A landscape with many valleys, sampled at points; each row gives a point and its height.
From any point a ball rolls to the lowest of the 2 points nearest to it. It stops when none of these is lower. Distance is the straight distance between rows; heights are no part of it.
duz: [168 177 110 146 146 103 166  85 108 131 176 131 140 128 126 152 127  76
 137 125 147 129  70 140 133 155 147 167 112  90 106 114 153 104]  height 257
Lan: [ 86 122 119 142  98 137 193  63  99 128  69  92 143 108 113 116 123 119
 101 131 145 171 196 132 107 134 122 153 156  79 130 136 169 161]  height 164
muza: [140 135  91 114 118 126  92 136 170 138 101 150 107 129 146 123 101 201
 101 170  85 113 176 163 152  85 134 125 174 137  91 107 136 121]  height 376
Reris: [110 111 149 142 116  97 204  96  76 116 107 138 118  52 128 118 124  60
 137 121 165 122  95 115  75 184 145 121 102 117 140 158 103 172]  height 120
potun: [133 178 155 129 134  82 181 144  51 181 120 126 144  50  93 142 110  85
 153  54 151 112  88  95  72 149 151 164 128  97 154 180 161 135]  height 231
Vok: [127 146  73 116 157 135  94 148 151 129 113 152 138  94 167 132 110 179
  99 157  96 105 162 181 169 110 116 137 185 183 132 122 143 158]  height 355
dadab: [128 128 116 137 131 129 169  61 172 131  83 145 133 172 135 145 130 168
 125 138 136 151 170 148  77 146 110 173 106  89 106 129 183 117]  height 252
vev: [ 87 127 129 175 157 125  73 134 122 160 149 164  73 135 123  97 139  77
 156 114 132  76 110 138  98  71 155 105 133 156 146 104  47 129]  height 345
non: [128 122 117 103 153 104 167 114 147  66 124 165 164 146 117 114 147  90
 144 127 147 154 101 110 102 106 115 113  86 117 124 121  73 125]  height 572
golup: [144 127  94 104 148 166 135 128 109 151 125  98  88  84 171 102  81 115
  79 111 105 151 155 145 218 155 151 133 178 108  71 106 164 136]  height 321
monog: [116 137 133 143  92 145 105 154 106 116 196 130  49 196 110 150 147 123
 137 105 132  99 110 150 136 123 171  91 101 145 132  90 110 115]  height 280
rolu: [147 151  99 155 149 114  88 116 152  79 159 165 204 122 123 110  92 132
  97 137 112 151 110 173 146  71 152 117 162 128 134  77  95 141]  height 660
dal: [186 154 140  87 149 132 126 148 172 108 133 189 159 136  95 157  98 168
 133 133 103 124 142 106 126  90  70  95 146 150 120 144 108 124]  height 453
daku: [110 122  86 128 103 170 115 102  72 136 140  89 113 130 113 142 136 106
 102 125 141 125 105  88 176 138 158 129 109 105 130 129 132 153]  height 227
Kul: [136 136 111 158 146 126  92 137 120 127 176 117 123 147 153 107 104 112
  95 134 115 162 108 177 159 111 162 103 143 138  83  75 120 142]  height 631
rapop: [112 156 144 133  99 152 133 100 137 127 115 141 141 146 128 159 188 193
 162 133 139 134 206 112 101 145 121 151  84 129 171 139 146 134]  height 314
Dup: [138  80 171 130 124 160  83 132 126 141 131 116 117 145 169 123 165 109
 126 155 133 132 164 139 164 113 153 153 140 120 119 206  97 105]  height 365
Nopa: [ 80 136  99 112 158 122  97 189  80 144 107 114 106 118 116 110 134 109
 141 109 158 117  88  47  82  93 133 106  93 120 167 120 116 164]  height 202
lum: [151 146 154  97 165 118 173 123 152  93 139 166 137 146 107 172 102 144
 187 147 121 142 112 102 132  88  89 109 108 146 141 154 135 142]  height 442
Pibev: [122  95 142 188 154 113  58 160 155 196 157 156 109 150 137 122 132  58
 101 100 167 119 121 134  99 107 142  95 169 171 125 114 105 109]  height 432
Lus: [117 107  83 154 116 163 127  80 129 136  87  89 109 106  98  95  52 190
 146 132 123 147 174 156 126 101 141 169 152  93 104 101 169 158]  height 156
faf: [129 193 156  89 155 106 150 145  91 115 118 152 155 105 117 113  87  73
 134  83 109 148  97  98 120 151  86 140 114 107 115 124 142 124]  height 145
pir: [190 158 128  96 102 141 125 106 151 100 146 148 126 137 141 132 148 142
 112  78 115 154 171 142 110 155  95 138  76 115  73 115 106 101]  height 138
zosa: [121 145 132 132 121 154 117 137 145 126 142 144 139 149  94 188 178 180
 177 143 121 111 125  91 118 127  97  79 109 162 189 141 134 133]  height 383
kel: [ 78  99 113 118 117 102 206  98 124 100 109 108 133 135 152 135 183 165
 107 170 139 170 160 132 105 122 167 127  88 130 151 153 115 151]  height 421
Fuzuk: [ 98 116 143 115 130 128 145  86 184 136  66 138 111  85 150  85  99 109
 129 141 107 105 146 125 113 191 115 170 169  99  65  99 137 115]  height 285
luza: [140 128 130 103 139 145  78 152 159 185 109 119 153  94 130 110  98  75
  68  97 130 104 105 125 183 179 155 150 136 111  81 167 158 109]  height 356
tuto: [103 153 141 108 123 157 123 140 119  99  92 143 197 121  70 143 147 187
 103 112 158 124 135  68 115 101 129  97 119  98 188 148 128 126]  height 267
goka: [168 167 182 109 150  75 132 153  79 145 141 145 128 104 128 161 107 122
 228  95 117 104 135  76 124 156 142 177  99 107 162 124 152 146]  height 303
kepet: [118 123 171  86 156 120 119 173 105 130 100 132 159 125  94 131  83 157
 157 133 124 134  96  47 123 110  94 125 113 126 161 149 135 155]  height 234
vop: [168 160  75 115 116  89 113 119 125 122 139 163 144 139 167 156 101  90
  87 101  60 118 134 175 169 161  96 131 134 148  82 130 107 126]  height 367
Guf: [165 146  84 115 145 128 172 120 138 169 180 119 128  97 138 133 100 104
 113 115 107 116 137 182 204 163 155 174 162 143  85 146 190 133]  height 307
moras: [108  83 163 167 107 172 101 162 125 133 149  74  79 191 141 102 170  95
 126 144 143 129 164 159 138 127 150 133 138 161 150 187 124 111]  height 378
Fuvif: [ 81 107  92 157  92 146  91 163 105 127 129  82  59 131 134 118 172 109
 115 182 159  98 137 121 144  85 126  96 146 158 175 140 114 151]  height 121
Tud: [145 122 118 118 150 140 153 113 139 180 128  96 104  94 146  90 109  99
 107  89  81 140 116 150 205 183 130 140 168 127  50 127 168 117]  height 322
taku: [ 78 131 155 179 133 122 160 123 170 146 154 135 144 162 145 136 161 174
 142 176 105 104 113 174 107 103 153 101  85 196 158 146 150 104]  height 452
zut: [127 144 128 132 143 125 146  97 144 159  69 146 162 100 111 147 144 188
 153 135 121 126 120 109 116 145  82 147 137 138 130 147 177 106]  height 591
dumo: [132 134 171  77 161 107 103 151 103 127 114 164 147 109 144 124 106 123
 153 147 116 133 112  86 159 117 102 149 148 113 116 158 107 136]  height 256
vude: [104  87  66 160  96 134  91 129  63 137 130  82  83 113 123 126 137  88
 102 146 178 101 104 112 163 100 138 117 114 125 123 156 107 160]  height 196
febi: [162 156 111 133 123 139 113 136 146 127 132 159 117 125  97 162 130 227
 130 121 132 123 103 108 120  84 117  55 142 157 142 125 113  99]  height 556
lop: [ 77 127  88  92 153 127  79 198 103 136 120 120 116 133  97 149 166  83
 156 119 145  92 142  55  93  99 115 117  93 148 194  93 107 187]  height 253
Fedag: [127 117 102 171 154  97 134 110 153 148 144 152 169 139 113 146 133 157
 134 162 139 148  81 139 126  98 119  95 153 173 129 108 130 130]  height 594
Mabe: [166 150 167 102 129  94  96 159 100 116 150 156  98 161 148 145 134 128
 154 104 117 150 136 111 169 132 106 125 110 143 103 107 106 122]  height 304
Mobem: [151 145  40 118 125  89 116 126 143 130  98 130 157  98 168 115  92  86
 113  97  72 111 110 173 174 196 104 139 158 161 102 112 136 164]  height 352
doko: [ 99 123 148 170 145  77 115 130 161 129 177 154 110 140 188 111 131  79
 143 193 108 108 117 172 101  81 157 145  85 179  97 142  65 125]  height 388
renom: [127 159 142 100 118 137 186  98 164 163 138 116  89  67 162 110 117  92
 133 134  79  75 153 179 178 201 140 190 142 117  51 138 158 131]  height 170
zov: [116  95 121 146 110 203 128 146  96 130 181  55  60 195 135 129 171  99
 139 133 131 149 165 134 161 134 131 100 132 140 161 163 129 146]  height 391
Vun: [173 138 139 107 117 162 145  97 150 102 139 139 135 141 133  84 150 145
  83  94 127 187 190 129 113  97 107 137  86 136  71 134 104 128]  height 113
bub: [124 129 132 159 155 116  71 132 108 155 164 169 113 125 160 118 104  67
 150 154 132  94 128 161 122  76 150 141 116 156 111 141  70 138]  height 369
duzug: [129 152 150 101 161  86 103 184 104 120 154 186 104 148 184 137 122  89
 155 141 103 123 151 134 141 111  73 138 110 160 121 151  97 143]  height 288
Lub: [164 166 146  90 103 143 109 149  81 110 112  91 168 133 117 127  93 133
 142  56 110 140 135  63 124 173 134 126  61 118 160 103 140 124]  height 201
luzu: [ 98  76 171 180 114 133 122 157 151 138 168  96  61 186 122 121 121 168
  84 125 120 126 132 162 138 113 135  94 166 164 152 101  94 105]  height 466
fetom: [159 110 174 117 135 134 111 131 101 165 120 152 138  83 155 158 127  60
 134 104 170 101 129 101 132 170 159 158  87  96 110 208 110 108]  height 339
Big: [109 100 109 134 127 170 127 102 142 172  75  92  88 119 120  71  48 149
 156 100 105 136 180 144 155 122 140 142 169  86  55  99 171 144]  height 189
Kunul: [138  80  86 137  80 159 106 113 147 103 126 114 150 172  74 149 182 183
  80  98 142 114 151 108  99  97 124  79 158 140 136 102 101 123]  height 526
lugal: [172 161 177  79 116 103 143 125 121 126 158 121 130 135 136 181 141 133
 153  98 119 116 132 122 142 206 125 172 103 122 152 113 152  95]  height 186
lam: [116 158  84 169 124 166 141  54 123 131  89  80 148  86  83 120  84 187
 128 152 148 132 158 160 142 102 151 145 138 100 148 104 163 143]  height 95
sab: [171 121 138 113 114 122 143 149 104 151 196  99  71 162 138 161 156 137
 172 128 131 136 129 146 162 163 125 160 134 124 117 145 179 103]  height 330
Vum: [147 117 133 155 170 120  31 183 134 182 169 159 153 156 138 146 119  59
  98  97 159 134  93 100  95 127 138 127 152 137 109 152 111 113]  height 407
pib: [151 127 133 174 134 128 150  79 155  82  96 109 207  79 117 100  91 130
 152 159 122 151 118 169 103 131 126 143 142  95 134  92 130 106]  height 674
tizav: [ 79 112 154 162 133 110 114 128 146 121 159 139 124 179 153 111 167 149
 136 173 145 141 133 151 129  80 123 118 121 171 140 141 125 124]  height 420
Zak: [ 94 129  94 121 107 110  49 193 114 128 146 118  87 150 100 142 194  66
 131 120 130  96 139  96  99 118 115  97 114 151 199  68 106 163]  height 295
dut: [ 88  86 147 143 126  86 171 142 119 112 141 119  99 141 185 121 175  86
 133 155 154 143 128 145  83 117 162 133  46 135 122 167 106 137]  height 377
pulin: [ 91  80 150 137 149  94 185 112 143 120 140 136 149 117 169 132 148 131
 127 209 160 151 130 144  97 109 162 128  88 157 134 162 137 134]  height 398
keso: [166 120 192 106 106 101 148 125  99 167 137 134 104  78 124 179 139  94
 142  89 177 102 140 106 126 181 158 177 105  97 147 218 164 125]  height 331
beka: [135 114 149 162 124 144 157  67 123  79  90  84 174  79 131  77  90  66
 137 157 133 130 103 162  80 169 147 123 117  91 118  87 127 113]  height 680
Daz: [102 111  73 145 110 123  66 188  70 149 119 103  84 101 119 125 164  91
 126 136 183  93 108  58 124 103 120 119 104 112 155 138 110 162]  height 236
Roba: [125  78 109 110 105 179  85 143 117 110 123  87  63 168 144 139 138 195
 106 113 141 148 149  95 143 143 120 114 172 113 122 120 121 108]  height 422
Mapit: [ 82 116 129 185 112 127  89 157 112 148 171 126  40 173 123 110 163  79
 138 117 136  86 103 160 117 109 145 123 124 155 153 116  88 117]  height 313
sina: [106 160 114 144 129 104 151 135  39 173 125 124 141  93 104 130 152  63
 145  70 160 115  79  78 109 128 150 133  92  89 143 157 124 164]  height 195
Laron: [112 151  88 151 117 169 144  71 112 120  84 112 147 137 106 152 139 211
 109 134 143 137 146 117 146  97 131 106 134 114 155 117 160 122]  height 177
zek: [126 136 140 141  96 141 121 143 144 119 115 121 119 171 119 150 194 198
 185 159 111  98 207 137 124 127 115  89  91 177 191 128 147 119]  height 347
vuzor: [144 136 147 104 186 110 153 165 166 138  99 127 189  64 139  87  57  32
  99 118 115 122  84 127 107 159 104 149 141 115 113 141 158  97]  height 217
zudeb: [ 99 125 110 133 135 128 105 135 163 103 116 193 156 169  85 145 128 149
 157 129 146 112  68  97 113  68 150  85 139 141 161 106 104 127]  height 404
resi: [126 144 128 122 134 135 109 172 177 181  67 137 153 107 133 119 101 216
  78 134  95 103  96 109 143 158 133 133 191 104 123 118 147 101]  height 607
rodob: [140 110 124 106 172 138  63 171 138 155 112 145 174  99 162 108  96  89
  73 123 128 143 103 117 167 138 132 153 170 136 113 151 131 116]  height 368
Roni: [130 119  75 141  92 111 128  96 157  93  95 117 197 160  79 133 165 138
 108 123 141 165 105 107 109 127  78  96 105 138 143 119 108 113]  height 554
tagiv: [142 120 127 152 185 134  82 144 142 155 140 147 184 136 129 128 117 102
  95 138 140 162  72 110 126 128 125 131 158 133 139 146 128 125]  height 386
lek: [167 151 103 119 133 122 147 124 129 155 206 125 109 165 126 160  97 121
 122 143  89 111 115 193 182 130 149 168 169 124  84 129 160 106]  height 292
sug: [153 123 129 101  92 128  94 163 129 107  97 119 111 114 116 156 135 242
 141 103 148 127 139  93 119 106  85  77 136 145 163 105 129  97]  height 542
fov: [133 114 171 112 118 159 102 123 120 168 130 116 125 106 142 137 140  80
 108  98 135 113 108 106 155 176 146 163 131 100 100 183 157 101]  height 348
bak: [106 127  96 119  67 163 101 125  77  96 169 102  80 174 111 150 151  93
 130  96 133 109 113 113 168 103 170  99  90 113 138 108 114 147]  height 254
toz: [115 141 136 120 166 125 158  88 195 102  58 151 139  33 185  73 110 100
  97 143 101 125 156 158 116 185 123 153 186 112  95  82 147 119]  height 287
Nurep: [154 151 157 110 167  95 171 147  83 142 130 129 132  87 119 180 117  89
 199  97 134 127 119  67  72 178 157 155  76 114 176 139 141 150]  height 284
kuf: [143 134 112  96 116 149 185 104 107 146 162 104  97 146  99 146 122 167
 161  99 112 143 145 131 181 155 127 159 143  98 109 129 185 110]  height 318
vutip: [125 101 112 146  56 159 128 121 182 128 142 126 117 183  70 141 167 207
 101 134 124  96 153 161  86  72 127  81 129 169 137 112 111 125]  height 505
lut: [128  89 163 139 138 124 129 139 195 160 123  88  96 161 189 117 132 131
 115 175  69 153 159 173 124 135 129 139 155 163  64 149 140 118]  height 399
vuzog: [141 103 129 128 112 125 192 111  89 148 189  84  87 155 151 166 160 118
 153 145 118 134 133 146 132 146 151 154  85 139 105 167 173 127]  height 346
mipe: [ 97 142 150 107 144 153 116 139 145 169  67 125 132  98 134 114 129 199
 123 116 115 116 113  70 134 151  97 150 173 119 105 122 171  95]  height 599
Togar: [147 142 131 134 131 111 125 149 191  97 165 195 148 142  93 140 119 168
 126 147 117 121 144 150 110  65 112  85 111 181 126 132  80 118]  height 464
moz: [158 160 117 157 134 144 119  96 170  89 143 128 227 124 108 118 116 156
 154 152 117 148  93 167 122 101 150 111 136 119 131  98 115 131]  height 667
Nar: [149 158 145 143 131 128 174  91 121 123  96 160 170  96 123  98 113 190
 126 153 131 161 156 147 154  90 149 139 124 106 128 143 128 120]  height 403
gusog: [144 109 144 141 130 133 113 115 171 128 133 162 176 178 112 187 166 182
 151 152 103 105 135 133  91 148  92  98 161 138 162 148 109 105]  height 414
kur: [141  92 140 116 146 106 153 127 155  88 142 156 145 147 155 133 130 121
 149 170 124 153 106 121  95 155  75 122 100 128 110 127  93 118]  height 577
dizug: [146 129 136  97 144  91 146 106 188 123  99 156 164 119 148 117 118 166
 142 148 104 150 134 133 108 149  67 134 141 129 101 131 136 102]  height 584
loduz: [148 156  97 151 181 131  51 150 123 107 137 122 198 105 123 100  82  90
 117 127 124 154  86 159 131  84 137 140 141  96 140 107  93 165]  height 653
vom: [113 140  97 146 163 112  84 140 111 139 118 142 168 121 112  86 117  75
 138 118 156 137  59 118 128  60 159 107 121 111 128  77 111 160]  height 646
Leti: [149 159 111 170 137 123 115 138 140 137 139 151 165 112 115 142 107 183
 118 143 120 124  70 152 124  99 147  46 162 154 142  93 129 114]  height 575
zef: [119 160 128 123  58 151 198  59  79 101 130  87 121 109  92 154 114  98
 118  87 133 104 120 122 112 188 127 134 113 111 123 113 169 103]  height 289
tifep: [147 117 121 127 132 101 124 131 152 141 164 126 111 174 183 127 123 111
 103 141  62 143 151 179 156 169 103 133 148 153  80 124 113 112]  height 381
mizaz: [147 152 116 141 132 112 131 103 104 132 202 154 114 177 124 167 122  94
 130 144 119 125  90 164 137 124 161 157 115 125  95 121 138 114]  height 275
bip: [144 146 157  82 171 147 112 236 114 116 109 113 113 147  86 141  69 155
 162 140 144 134  88  51  86  80 122 130 111 116 161 112 111 166]  height 190
vazu: [131 140 112 135  57 131 138  78  80  90  95  85 151 114  84 124 121 108
 114  96 128 134 126 114 144 144 117 109  94 108 119 119 119 113]  height 264
dodu: [ 93 121 148  95 116 123 191 114 128  92 137 151 169 156 127 129 177 171
 119 151 140 171 155 127 146  79 153 116  96 126 150 139 111 139]  height 435
Siko: [104 108  73 116  98 103 146 107 164  87 131 145 159 151 108 105 176 106
 119 134 145 144 111 124 103 103 119  91  91 143 135  95 122 140]  height 565
Mik: [128  84 123 146 123 183 106 155 109 122 175  61  38 185 152 152 130 135
 130 124 130 123 126 119 159 148 135  85 175 121 139 146 120 123]  height 405
bipu: [111 146 104 150 118 165 156  87 142 160 110 131 110 160 138 180 171 190
 135 168 144 126 202 143  85 147 120 178 104 100 139 157 185 129]  height 286
bot: [105 159 107 103 164 155 102 240 100 139 111 128 110 143 121 116  93 150
 135 119 146 125  67  64  56  66 117 112 123 106 162  97  97 134]  height 105
sopud: [145 118 105  97 195  94 178 135 130 121 126 187 156  77 198 110 102  99
 115 168 113 150 158 166 132 123 105 147 128 143 113 163 137 169]  height 290
doz: [ 98 165 100 126 127 195 101 129 121 130 126 117 115 122 108 156 201 185
 105 184 154  94 150 121 149 115 133 106 139 121 203 120 149 117]  height 344
dusa: [143 116 141 111 104 164 153  80 141  98 114 120 104 169 137  83 148 153
 120  73 154 186 203 120  72 114 129 173  77  92  72 131 137 132]  height 84
Viga: [161 151 197 115 110  83 131 151  54 159 147 117 118 101 111 162 152 120
 177  90 157  92 122  94 146 174 157 179 120 105 170 157 163 141]  height 319
dabov: [122 108 100 123  85 118  90 172 140  79 133  98  96 140 120 144 162 195
 142 140 161 109 164 105 129  98 120  75 124 177 204  99 119 109]  height 527
Zoto: [144 122 142 122 185 119 146 113 166 110  83 132 182  56 152  92  83  81
  99 157 123 154 112 154 110 178 110 152 165 106 108 117 136 116]  height 250
guzub: [113 110 165 137 114  87 145 148 103 128 165  96  64 153 170 138 175 109
 159 147 128 153 130 149 143 136 144 119  76 155 111 160 122 120]  height 361
rega: [113 146 141 139 185 163 120 141 153 139 139 199 124 156  87 160 129 136
 163 135 132  78  70 114 110  54 156 104 127 130 170 126 118 156]  height 433
digom: [105 136 161 135 140  90 138 140 129  92 170 154 139 154 184 107 116 102
 103 157  90 127 142 172 121  96 152 142  81 151  99 126  86 129]  height 406
bedi: [146 156 159  89 122 127 178 108 106  93 114 166 119  74 142 121 103  83
 130  96  98 122 136 124 119 220 100 128 119  73  99 119 127  89]  height 111
belo: [127  89 143 133 111 122  97 169 127 132 143 126  74 164 148 138 132 178
 101 133 126 141  99 109 144 131 111 104 194 149 119 107 106 103]  height 439
rad: [144  94 161 134 102 168  93 122 109 154 132  74 117 145 158 153 168  77
 127 131 158 125 149 126 162 167 141 151 115 107 132 210 132 137]  height 357
rofav: [ 62  86 118 166  87 135 132 167 147 115 164  88  43 203 102  97 152 147
 104 128 139 116 134 149 137 108 103  93 129 178 190  94 101 139]  height 490
vopil: [ 98  92 161 179 120 147  84 138 137 135 133 139  96 155 134  99 175 117
 111 141 182 119 141 141 136  67 155 129 124 177 165 179 120 113]  height 396
putuv: [167 143 123 108 156  95 155 117 132 146 167 146 146  88 140 155 119  72
 106 125 143  88  76 147 128 176 133 180 131 107 105 156 179  76]  height 235
dogaz: [114 117 128 137 102 101  80 180 128 114 151 141  90 193  78 136 165 105
 163  77 120  71 113  92  92 121 118  77 131 152 179  83  68 157]  height 336
desag: [115  74 114 143 142 148 105 114 192 170  96  89 104  90 134  72  83 162
 142 135 110 143 147 169 149 145 139 179 163 135  46 105 171 146]  height 221
rori: [104 115 135 165 134 148 172  46 136 149  65  81 143 117 136 110 111 151
 120 143 159 153 165 152  97 133 118 177 139 104 116 119 176 124]  height 210
nibek: [138 112  61 150  78 146 131  89 165 118 112  85 171 160  65 155 155 147
  91 117 120 144 160 116  83 120  86 102 133 121 128 101 121 128]  height 541
bep: [135 117 135  91  87 131  63 179  86 132 125  82 138 141 100 128 136 157
 119  89 110 136 100  62 128 183  88 120 125 119 138 118 115 112]  height 260
vesik: [145 167 132 149 168 104 188 116 117 132 113 179 185  75 114 109  96 153
 148 154 125 171  93 137 175  75 132  92 148  99 151 138 155 141]  height 419
Vigoz: [127 121  55  91 145  92 104 145 147 123  92 144 166  79 189  97 108 131
 122 150  85 118 135 181 164 134 106 144 153 177 111 113 127 179]  height 329
giv: [118 167 115  91 125 126 140 107 153 135  93 128 110  76 180  99 121 118
  99 135  85  89 165 152 205 177 137 168 147 109  73 135 116 152]  height 194
moso: [173 125 107 134 101 175 117  93 116 116 101 108  93 128 117  82  71 155
 107  88 117 154 159 151 155 102 136 125 138  78  56 101 111  97]  height 296
ler: [107 153 132 113  98 155 131  95  94 113  91 112 174 125  89 130 134 174
 113 113 145 143 166  98 112 111  79 135 126  90 153 117 137 117]  height 232
Gug: [159 124 136  87 118 143  74 191 116 114 105 105 172 147 108 137  94 161
 142  98 118 145 131  45 104 178  94 110  95 137 172 107 126 118]  height 233
Zodip: [126 119  81 168 136 138  80 115  98 146 161 124 120 134 133 112 126  71
 118 112 155 141  56 139 136  87 184 113 130 121 104  83 111 135]  height 638
veb: [155 165 162  85 153 102 169 135 122 137 168 138 129  99 141 147 152 106
 118 102 152 123 106 116 135 192 117 215 142  98 136 129 182  88]  height 212
leli: [148  72 156 151 147 130  96 122 182 170 138 144 164 154 131 169 153 153
 119 161 113 125 123 146 112 141 124 127 219 159 124 134 119 130]  height 443
pek: [112  84 140 115 133 127 146  84 193 166  81 111 132  70 157  98 125 154
 135 176 121 118 142 151 133 148 131 186 153 117  66 130 148 131]  height 258
Gotat: [118 132 152 126  79 142 172  64 119 111  57 114 111 137 117  94 124 130
 110  64 152 186 213 119  90 142 115 150 117  75 103 116 141 143]  height 118
pofe: [134 112  97  90 159  96 102 148 142 126 134 158 141  98 213 116 108  87
  97 150 101 142 149 185 151 146 111 155 122 179  96 145 123 149]  height 308
rivet: [147 145 156  88 106 132 174 102 112 102 170 134 122 133 150 150 144 129
 135 103 108 143 154 160 143 168 139 145  77 103 103 131 121  98]  height 161
resud: [127  65 157 184 104 152 100 136 143 152 125 113 123 200 103 159 163 164
 120 163 135  92 147 151 124 130 127  89 218 148 154 134 110 125]  height 471
duf: [131 155 122 121 104 135 117  94 153 131  92 150 136 127 129 115 110 213
 124 153 124 151 147 151 137  74 128 140 134 118  88 130 127 120]  height 392
sol: [158 182 191  88 148  79 196 159  64 134 142 159 137  58 101 153 106  84
 162  68 138 121  82  96  92 188 136 148 134 105 150 142 147 146]  height 259
tizik: [171 145  67 102 119 169 125 114 108 106 100 113  79 123 172 105  67 138
  62  90  98 134 156 159 186 124 137 108 170  99  78  87 133  96]  height 309
tubu: [134 123 141 156 103 123 138 119 198 119 158 142 157 166  97 119 144 204
  80 135 106 119 143 170  96  89 149  87 131 173 100 117 101 103]  height 482
bila: [130 121 136 130 107  98  75 171  85 123 152 110  95 157 124 149 145 133
 158 125 140 130 109  91 126 145 102 104 109 139 146 113 114 128]  height 291
Vumon: [113 140 165 116 177 117 165 165 117 136  93 123 185 118 111  96  92  60
 110 125 127 153  73  78  90 143  80 137 124  96 136 157 146 118]  height 180
Ful: [114 118 165 113 133 128 184  89  83 102 101 156 117  66 127 120  92  80
 161 146 124 119 106 111  93 197 125 128 119 115 111 152 118 123]  height 74
dilad: [ 73 139  92 108 119 150 131 148  96 109 112 130 153 120 104 138 179 168
 102 138 166 124 153  81 165 100 134 115 134 107 205 115 149 158]  height 305
vako: [158 165 158 123 185 123 199 103 141  93 113 192 168 102 110 143  97 134
 160 165 124 145 104 127 139 101 125 116 129 111 146 161 116 152]  height 434
tosod: [114 101 112 168  88 115 170  71 100  96  84  78 183  70 117 108  98  57
 133 144 151 154  97 130 118 125 143 113 107  98 151 109 130 146]  height 685
bevi: [144 104 122 151 149 122 120 136 169 102 185  89 148 165 147 108  86 146
  92 149 105 181 130 194 125  91 166 115 141 168  85  69 118 158]  height 623
fifan: [103 114 120 130 119 134  62 171 139 116 119 157 113 167  88 141 140 118
 165 146 125  77  97  88  97  85 109 101 140 131 168 113  58 141]  height 370
Kedif: [117 118 119 136 170 110 184 107  94 144 111 148 135  72 115 130 127  46
 145  89 168 127  97  79  79 134 166 127  85  96 145 173  98 183]  height 160
Burib: [ 82 108 114 142 100 121  78 191 123 102 136 105  48 144 107  74 197 103
 112 168 149  66 147 172 149  84 135 107 132 173 210 145 102 157]  height 197
zole: [130 125 160 101 177  87 154 134 119 111 131 172 126 109 182 128 118 104
 133 154 118 146 155 121 157 121 110 136 120 129 104 170  96 146]  height 270
tubuk: [131 140 126  96 106 145 216  64 102 129 145  82  95 125 104 158 120 136
 149  80 116 120 178 129 127 194 115 165 136 115 128 123 210  94]  height 306
bebon: [111  99 152 167  81 123  99 166 154  86 152 126  71 183 103 102 157 168
 142 130 144  98 152 138 124  84 118  83 116 178 205 109  74 108]  height 509
mari: [129 148 160  91 105 130 195  84 128 127 111 145 107  72 144 117 119 110
 117 118  95  93 141 166 144 225 143 161 135  99  92 113 163 101]  height 140
Kuzaf: [131 162 164 103 132 101 139 127  80 102 131 134 146 122 119 137 118 118
 151  77 129 170 116  90 126 174 115 122  76  98 161 112 139 130]  height 174
vodis: [ 78 108 130 134 176 138 103 158 158 147 124 170 101 123  93 136 158  92
 185 152 167  74 106  95 104  38 143 116 118 147 168 151 104 140]  height 454
Ledag: [130 101 101 174 122  96 125 102 177 120 158  89 166 163 116 118 129 154
 123 155 140 175  89 173 123 102 152  99 136 178 127  87 147 136]  height 609
gif: [158 162 137 125  67 141 139  59 117 115  95 109 129 106 106  83  79 130
 121  74  97 143 138 138 157 127 110 111 132 102  68 113 118  94]  height 283

For each start below, name the point where the ball stops.
fov: Ful
Tud: dusa
kel: vazu
zut: bot
leli: dusa
vesik: bot
resi: bot
tifep: bot
